Each row is a point on a landscape with many valleys, with its height.
A ball rolls from a point to the lowest of its 4 nearest points, and stops where none of them is lower. Distance is the straight distance between rows; heights are no part of it.
Q25 height 171: [162 143 119  71 160 102 205 139 133 153 146]
Q515 height 249: [ 71 115 109 169 134 178 125 130  76 145  77]
Q222 height 508: [187 116 103 142  73 113 161  81 107 135 178]
Q894 height 462: [153  99 103 141  67 133 143  79  95  94 116]
Q44 height 571: [135 153 102 151 122 121 145 118 154 108 139]
Q848 height 707: [170 139 108 145 119 101 150  94 145 119 143]
Q8 height 111: [ 75  92 128 158 123 174  89 139  74 154  88]
Q216 height 519: [157 131 100 154 103 106 145 103 136 100 113]
Q517 height 219: [116 119 183 107 147 125  79 128 150 118 144]
Q317 height 484: [166 108  94 142  61 124 157  82 100 116 161]
Q380 height 144: [134  95 141  44 149 107 125 154 139 141 174]
Q2 height 100: [102 149 115 157 101 144 117 143 138 105 129]
Q504 height 199: [122 121 132  71 157 125 143 140 143 131 183]
Q871 height 221: [133 149 116 110 157 121 166 123 154 129 169]
Q242 height 138: [153 146 116  83 169 110 197 123 142 152 157]
Q675 height 146: [123 112 167  79 156 123 101 133 150 122 159]
Q330 height 358: [120 154 117 138 134 137 133 133 156 115 162]
Q66 height 609: [181 124 111 145  99 102 152  84 129 124 147]
Q546 height 482: [170 107  99 144  72 115 143  84 106 109 142]
Q92 height 429: [143 122  99 147  87 118 136  99 118  92  91]
Q34 height 15: [ 62 105 115 173 150 191 114 127  65 154  86]
Q325 height 208: [120 133 130  88 159 131 151 138 142 129 186]
Q680 height 136: [ 88  88 136 157 114 158  74 153  81 146  83]
Q985 height 245: [ 75 119 112 164 106 169 110 150  87 125  92]
Q106 height 495: [ 84 125 107 179 145 176 145 101  78 133  57]
Q642 height 357: [121 149 103 154 113 131 132 133 147 100 130]
Q576 height 440: [195 132 133 117 126 102 181  85 126 153 163]
Q518 height 518: [182 134  96 142  71 132 185  93 105 149 197]
Q304 height 773: [ 94 146 170 149 181 125  66 177 161 142  80]
Q88 height 104: [118 125 181 136 134 127  66 138 150 124 122]
Q221 height 186: [113 124 162 114 141 139 105 132 152 118 170]
Q378 height 99: [163 147 117  94 163 108 188 117 141 148 154]
Q318 height 180: [105 135  94 156 103 144 131 122 111 104  78]
Q575 height 555: [112 127 179 150 152 118  61 151 149 134  89]
Q426 height 744: [109 135 180 102 186 117  80 150 169 115  89]
Q423 height 204: [133 129 119  53 149 119 171 168 131 153 176]
Q349 height 201: [101 148 124 153 100 146 103 144 135 110 133]
Q545 height 266: [ 96 134 101 157 118 155 138 118  97 111  64]
Q866 height 284: [105 144 137 142 114 145 104 141 145 110 153]
Q33 height 170: [101  99 152 159 113 135  66 152 100 146  84]
Q560 height 516: [115 133 185 132 160 117  69 148 160 126  98]
Q450 height 381: [117 124 179 146 132 125  61 145 141 132  99]
Q910 height 610: [113 122 166 163 149 117  55 163 143 146  73]
Q440 height 513: [188 139 118 136 120  93 162  85 134 136 161]
Q891 height 356: [116 124 106 156 105 146 142  95  98  98  59]
Q31 height 167: [ 68  99 118 164 133 186 108 138  65 149  85]
Q717 height 490: [137 140  96 155  99 118 140 112 139  99 105]
Q339 height 745: [ 86 146 177 122 198 126  73 172 168 128  86]
Q86 height 259: [119 147 126 122 147 131 142 129 152 120 174]
Q915 height 341: [119 126 186 118 154 121  73 138 155 122 117]
Q249 height 355: [139 150 113 130 149 119 157 118 158 117 159]
Q420 height 189: [107  97 153 163 121 136  54 158 107 153  74]
Q854 height 177: [135 138 114  68 161 120 181 149 140 147 169]
Q315 height 47: [177 141 120 123 141 100 172  95 143 139 156]
Q810 height 539: [189 131 122 131  91 111 174  81 111 152 189]
Q941 height 220: [147 142 110  50 149 110 192 171 129 163 157]
Q970 height 168: [125 103 154  63 158 121 107 133 150 126 169]
Q121 height 181: [ 88 134 100 159 108 155 129 139 104 111  80]
Q814 height 616: [157 143 100 154 110 109 143 107 147 104 126]
Q756 height 16: [104 143 101 155  94 143 126 141 127 106 104]
Q74 height 494: [166 115  84 142  63 130 171  89  97 124 175]
Q536 height 225: [190 143 135  69 149 104 203 112 118 164 144]
Q904 height 158: [ 91 104 143 156 100 154  70 154  99 142  94]
Q763 height 283: [ 89 135 127 152  97 151 100 152 120 122 115]
Q359 height 536: [172 143 114 136 132 100 160  94 146 126 152]
Q391 height 235: [ 85 130 102 162 112 162 133 129  91 115  71]
Q872 height 543: [174 125 103 147  93 103 143  84 130 110 132]
Q209 height 300: [170 153 113  51 137 101 196 179 127 165 142]
Q632 height 678: [100 144 177 125 182 118  71 158 168 121  84]
Q606 height 264: [115 125 173 128 130 133  79 133 145 117 143]
Q259 height 227: [131  97 161  59 168 105 100 140 155 118 142]
Q53 height 280: [134 107 129  41 142 109 148 176 133 154 178]

Where does a ball stop that starts at each point below?
Q44 => Q315
Q941 => Q315
Q814 => Q756
Q545 => Q756
Q632 => Q88
Q904 => Q34
Q426 => Q88
Q330 => Q315
Q420 => Q34

Call two points neighbours if one is among the 4 nearest of the other. Go from one point of each pair to the other, from neighbour to neighbour, staying as low as possible. Name the highest point that can't be avoided.
Q34 and Q315 => Q866
Q315 and Q380 => Q504
Q88 and Q675 => Q517
Q675 and Q380 => Q970
Q756 and Q34 => Q985
